Each row is a point on a tangle of strands that fork and nearly touch. The rows are in no order.
Points whose rows are less than 47.5 apart are linked; no others are. Some points are linked to none.
(782): [ 16 -21   4 -24  17  -8   0   5  -3   0  -8 -11  -6  12  -4 -15  13  -9
  -3   5  -8  14   1]
(658): [ -1 -21  -6  29  -8   2   8  -2   8   7   5 -14  13  12 -10  18   9 -33
  -1  -2  15   5   1]
(893): [  7  -3  -8  -5  32   1  -1  -9 -10  -3  -1  14 -10   0  -7  -6 -30  27
  14   9 -18   8   2]
(560): [ -1 -22  15  13  23 -14   2   7  10   7 -11  -2  -7  -5   3  -1 -17 -12
   8   7 -14  13  -8]
(835): [ -5  24  14   8   4  -3   2   4  -7   4   4 -15 -14 -15   6  -1  -7  30
  -9  -3 -20   8  22]
(627): [ 19 -14  -5   3  18 -19  -2 -11   4   5 -16  18   2  -3 -14  -1 -15  -1
  10 -15  -1  12 -19]
(600): [ -3  -4   2 -36  22  19 -18  10 -15 -24  -4   6  -5   6  18 -12  -1  -2
  -2  27  -7  -4 -21]
(582): [ -3 -12 -32  15   7   4  20   5  -2  13  -8   3 -12   0   1   6   3 -12
 -12  -4   3  -3 -10]
(406): [ 12   5   6 -21   5   1 -15   0  -4  -4  -5  -4  13   8  -6  -7  -5  -8
   5  14   1   5 -11]
(566): [  4  -3  15   2 -12  12   3   5 -13  -9  17 -32  18   9  10 -10  31 -11
 -10   1  10   3  12]
(490): [ -7 -15  -8 -12  39  12  -5   3 -14  -8 -15  -9 -25 -12  20  -6 -15  21
   6  14 -14  12 -26]
(446): [ 15  -3  -8  -4   1 -23  10 -12  15   9 -18  16  -9  -9 -25   9  -3  -6
   6 -18   2   9  -2]
(393): [ 18 -32 -32  12  33   0   1 -10 -18   2  -9  26  -7   4  -3   2 -28  -3
  19   0  -7  15 -21]
(585): [ 14 -10   1  -7  12  17 -23   4   4 -22   4   8   6  22  17   0   9 -11
   0   8   6 -10 -15]
(685): [  7  -5  -4   7   4   1   1  -3  15   4  -5  -8   4   7  16  -2  20   6
  -9 -19  14  -2 -23]
(842): [  0   1   7  -1  10  21   8   6 -21  -3   4 -24  -4   6  18 -14  15  16
 -16  12 -11   8   4]
(1005): [  5 -14 -16  25  -7   3  12   3  22  -1   3   2  -4  11   9   6  25  -5
  -9 -29  18  -8 -15]
(876): [ 17 -16  -3  -7  -8 -11   8   1  10  -7   6  22  -7  21 -14  14  16  -9
   5 -19   6  -8  22]
(982): [ -4 -10  -7   6  -4   3   6   1  -1   9  -4  29 -23  -2 -16  29 -15 -10
   3  10  -7  -8  16]
(436): [ 11 -18   6 -17  32  15 -23  -9   3 -10  -9  -2  -1   2   6   7  -9  -3
   2  12  -5  14 -34]
(304): [ -4   2  21  -8 -12  12  -1  17  -6 -15   7 -14  19   4  22 -19  24  -6
  -1   9   3 -11   8]
(877): [ -4 -18  -4  28 -14   8  16  -3  -2   0  17  -7   6  27  -1  11  16 -16
   0  -5   9  -3  18]
(384): [  8   7 -12  12 -19  -1   8 -12   1   4   7 -19   9  10  -6   0  19  26
 -16 -18   7   5  13]
(137): [ -5   3 -13   2  -5  10  -4   3  -4   3   6  25 -11  11  -2   5 -10  -6
  -2  10  -6 -11  11]
(858): [  7 -18 -27  34   1  -2  11 -11  -7  11  -7  27   2   0 -21  13 -21 -30
  13  -1   6   3 -13]
(238): [  3  19  23  -2 -15  18 -29  -6  -8 -15  12   0  16   1   7  -7 -10   3
   8  18   5   8   7]
(1017): [ -8   4   8 -18  19  14 -16  11   2 -11  -7   7  -9  -5  24  -3  -4   0
  -1  12  -1 -13 -23]
(778): [-18  11   6   2  -9 -23  11   5  13   7  -3   7   3 -17   1 -20  -1   1
   7 -12   2 -16   1]
(868): [  6  -8 -33   7  33   4 -14  -9 -14  -1  -2  20 -11   8   0  -2 -32  14
  12  10 -10   6 -11]
(760): [  1  10  -6 -13   0  -7  10   9   4   0 -10 -13  -5   2   8 -29  12  23
 -11 -11   2  -9  -9]
(494): [-22  26  13 -10 -24   9 -27  -3  -1  -3  -3 -17  18 -20   6  -4   3 -12
  -3  12  11  -4 -14]
(183): [  1   8  -5 -26  10  -1  11   2   8   4  -5   1 -22  -9 -10  -3   8  31
 -12 -13 -12   4  12]
(1035): [-11   2  29   1 -25  14  -5   5 -17 -13  26  -9  11   6   5  -1  12  -9
  -5  13  -1  -6  33]
(197): [-16 -19 -16 -19  43  -6 -10  -1 -14  -1 -17   9 -12 -19  13  -1 -34  13
  16  15 -14   2 -26]
(450): [-13   3  24  14 -25  17   6   4  -3  -1  26  -8  -4   1   0  23   5  -6
 -10   7  -3   1  38]
(865): [ 19  -4 -15  24  -5 -18  16 -10   7  12  -3   7   0   3 -22  11 -10   4
   1 -20   0   9   9]
(129): [ 10   8   9   8  11 -11  -9   0   3 -10  -6   5  22   2  21 -17 -17  19
  19   3  -1  -3 -14]
(907): [  0  11   7  -4  19   0 -10   8  -6 -13  -6  -6   5  -4  19 -15   0  22
   0   7  -1  -6 -18]
(353): [ -7  12  16  17 -30 -14  10  -5  16   1  21  12   3   4 -12  21   1  -1
   6 -14   6  -9  34]
(988): [ -5 -13 -21  -6  13 -21  12  -2   4   8 -24  31 -12 -18 -13  -2 -21 -16
  10  -8  -6 -11 -21]
(712): [ -5   5  -1 -15 -18  -5  -2  10 -11  -5   7  -4  17   8   3 -25  16 -14
   0   6   8 -18   2]
(1000): [ -2  -8  -1  19  -2   7  -4  -2  -2   2  -1  -4  10  11  -3   4  -8 -16
   4  12  10   8  -2]
(698): [ 12   3  -7   1  23 -18  -3  -6   0  -7 -10  13  16  -5  -4 -18 -26  10
  17  -4   6   5 -20]
(656): [ -5  -2 -13  12  -1   0  16  -6  -8  15  -9  15 -21  -2 -19  10 -16   8
  -4   3 -15   4  28]
(915): [-12  22  17   1 -33 -10   3  -8   4   0  12 -10  14  -4 -12   6   2   4
   0  -2   3   1  28]
(484): [ 15  14  -9 -12  -1   0   1  -3  -1   5   0 -13   6   5   1 -15  16  37
  -9 -18   3   5  -1]
(535): [ 11 -10   2   4  -2  26 -24   4  11 -17  11  -3  16  21   3  11  10 -29
   4  14  14   4 -10]
(227): [ -8  -6 -18  34  -4  -9  21  -8   5   6  -4  -5  -3  -2  -6   3   0  -1
  -5 -15  -2   3   1]
(307): [ 18  -7  16 -25  -5  -3  -3   2   9   2   2   7 -11  12 -16  18  15 -13
   0 -12   3   4  16]
(666): [ -7  25  11 -31 -15   6  -2   2  -6   4   4 -26   0 -23   0  -3  24  -2
 -20  -3   1  11  -1]
(340): [-14  -1  -7   0  -9   2  14  10   8  20  -6  -4 -11  -9  -9  12   6  -8
 -10  -2   0  -5   0]
(533): [-15   3  10  21  12  24  -6   7 -16 -10  -2 -12  12  -2  28 -22 -12   5
   1  26  -5  -2 -17]
(1013): [-14  27   9  -4 -24  -7   0  -6   8   4   7  -7  -7 -18   1   5  10  11
 -11 -13   1  -7  12]
(163): [ 12  11  16  -1  -5   3  -2  -6   0  -1   5 -12   2   2  -1   3   0  19
  -5   0  -5  15  18]
(214): [-11 -12 -12  -3  28 -25  12   5  -4  13 -23   7 -13 -19 -11 -10 -25  -8
  11   1 -15   4 -11]
(671): [ -6  10   5  11 -19   9  -7  -5  12   2  -5 -17   5  -5  18   4  11   0
  -7 -12  13  -6 -19]
(104): [ -3 -13  11 -25  34   8  -7   9 -17  -3   0 -26 -17 -11  12 -11   1  12
  -5  15 -11  10 -18]
(804): [-11   7 -12  12 -40  10   8  -4  -5   1  23 -11  14  15  -2   3  16   7
 -11  -3  12 -16  27]
(331): [-10   9  -6 -13 -17  10   5   7  -7   3   8   8 -25  -8  -1  12  12  11
 -17   5 -10  -8  28]
(1010): [-11   9  13  16 -22  12  17  -2   9  -3  20  11 -18   2  -3  23  13   9
  -4 -10  -6 -12  39]
(338): [  4   7  -4  -1   6  -9   5  -4  -7   4  -2  10 -11  -5 -13   2 -24  23
   5   4 -20   6  15]
(215): [ -7  14   3  -8  19 -16   4   2  11   3 -19  -6  -2 -22   9 -10  -9  11
  10 -10  -2   9 -25]
(146): [ 19 -20 -19  44   6   2   5 -10  -6   3   7  22   7  12  -9  11 -14 -18
  15 -15   8  15  -3]
(562): [  8  -9  -4  38 -23  13   4  -5   2 -10  22 -10  16  27  12  11  14   5
  -4 -15  11  -9  16]
(92): [  6   7 -19   3 -11 -13   6  -7  -3  11  -7  -8  16  10 -13 -12   4  -1
  -5  -6  10  -6  -5]
(102): [-13  28   4 -11 -28   6   4   0  -9   9  12 -25  -5 -18 -15   9  21   6
 -24  -9   0   7  21]
(986): [  8 -10   2 -23  -8  -8  10   3   1   1   3 -13   0   9 -23  14  24 -24
  -6  -5  14  -6  17]
(51): [  2  22   4 -12  -5   8 -18  -1 -15  -5  15  10   9   2  -2 -14 -17  17
   5  19  -6   1  12]
(806): [-10   9 -12  13   3 -13  -8  -5  14   0 -16  18   9 -18   4  -1 -15  -8
   8 -11   6  -7 -30]
(234): [ 17 -27  11   0  22  -6   0   3  11  -4  -3  -2   6  14  -1  -6   0 -16
  11   0  -6   8  -6]
(6): [ 11   2  17 -18 -22   2  -9   2 -10 -11  23 -16  20  19  -1   4  33 -11
  -4  -5  16   1  18]
(884): [ 16  -5  -1 -31  19  -1   5   3 -10  -1  -3  -6 -14   5  -8 -15   9  17
 -14   0  -9   5   5]
(541): [ 15  -4 -11 -24  -6 -13   8  -3  -3   9  -9  -4   7   8 -29  -6   8 -13
  -7  -1   7  -3   3]
(891): [  8  -9   5  -7   3   5   0   2  21   4  -6  23 -18  -5   0  27   2 -10
   0 -10   2  -3 -13]
(43): [ -7 -10   6   7  12  -5  17   4   8  16 -13 -17 -16 -15   0   0  -6 -10
  -5  -2  -7   4  -4]
(860): [ -8  23  13 -15 -17  -8  -6   0   7   9  -5 -24  10 -16  -5  -4   5 -15
  -4  -1  14   8  -8]
(908): [ 15  -4 -13   8   0  17  -9   1  -4 -13   2  -6  11  18  21  -8  12   7
  -4   1  10  -5 -19]
(311): [  7 -10  -4   4  -4 -11  10   3  16   4   8  33 -16  -2  -4  19  11 -10
   4 -17   4 -10   8]
(933): [ -3  16  43  -5 -25   6 -21  -2   2  -5  15  -8  18 -10  10   9   1  -7
   1  18   7   9  15]
(977): [ 17   2  16 -12  -8  -4  -6   2   5  -6  10  -2   3  14  -1  -1  17  -1
  -3   4   4   0  21]
(460): [ -3 -22   6 -22  29  11 -17  13  -8 -19 -12  -5   3   2   9  -8 -10 -17
   7  27 -14   9 -26]
(826): [-5 -1 29 14 -3 -1 -2 -1 17  3  3 -1 -1 -8  4 19  1 -6  5 -1  1  3  2]
(941): [ -1  10  -1  -1 -11  13  -6   0  -6  -1  15  19  -6  12  10  -3  -6  22
   5  13  -9 -12  19]
(204): [-21  23   4   8 -21  11 -18  -5  12   3  -1  -3   3 -15   9  14  -4 -13
   1   1  16  -8 -19]
(32): [ -5  -5 -21  13   3 -10  11  -2  -7  13 -21  25   6  -8 -19   2 -28 -24
  14  11  -1   2 -15]
(237): [ -9 -16   2   3  40 -15  -2   2  -7   2 -20   1  -3 -15   5  -6 -30  -5
  14  14 -14   9 -24]
(53): [-19   6   5 -14 -23  12  -3  11 -11   2  17  -3  -4   0  -2   1  22  -7
 -13  12   2 -11  31]
(49): [ 12  -9  -9 -25   8 -10   7   0  13  12 -14  13 -24 -10 -17  20  -2  -8
  -1 -12  -1   0 -10]
(938): [  6  10  -5  -9  21 -25 -12 -10  14   0 -19   6  19 -18   4  -9 -15   1
  20 -11   8  -2 -38]
(609): [  4  14 -10 -17   9   1   1 -10  -4  15 -11  -1 -16 -12 -20   3 -15  28
 -13   1 -14  14   7]
(809): [-22   5   1   6 -19 -16  16   8  -4   2   2  -8   7   1   1 -20   5  -7
   1   1   2 -18  10]
(410): [-13  -4   2  16  10   8 -15   5  -4  -5  -1   0   9   6  15 -11 -18 -10
  12  20  -4  -3 -16]
(276): [  1  12  -8  31 -31   3   5 -11   6  -4  26 -18  18  10   4   6  10  21
  -7 -11   8   1  22]
(767): [ -9  15  -1  -4 -10  -7  19   8   1  -6   7  -5  -2   2   8 -22  23  29
 -12 -20  -8 -14  16]
(527): [-20   3  -3  20  -2  -2  -2   3   9   0  -4  19   5  -2  13  -3 -11 -10
  16   4  -2 -14 -12]

A fork is a point with three links. Follow the links from the first point to the second and name the forks in between, in order.
(276), (982) -> (410) (938) (698) (446) (560) (338)
(908), (53) -> (685)
(92), (215) -> (307) (446) (698) (938)
(215), (977) -> (938) (698) (446) (307)
(533), (600) -> (410) (938) (698)
(884), (804) -> (560) (446) (698) (938) (410) (276)
(307), (1017) -> (446) (698)
(1000), (6) -> (410) (938) (698) (446) (307) (977)

Follow the links from the first point to the second, and from the first to the third. Name the last point that the two ways share.
(806), (238), (986) -> (446)
(146), (806), (656) -> (560)
(137), (988), (311) -> (560)
(384), (43), (809) -> (446)
(436), (809), (658) -> (698)

Name the points in between on the shortest way along the links from the first point to the second, in order.
(304), (490) -> (566) (6) (977) (307) (876) (311) (891) (49) (446) (865) (227) (582) (340) (43) (560) (237) (197)
(1010), (1005) -> (353) (915) (1013) (102) (666) (860) (494) (204) (671) (685)
(767), (436) -> (760) (484) (384) (276) (562) (877) (658) (1000) (410) (527) (806) (938) (698) (129) (907) (1017) (600) (460)
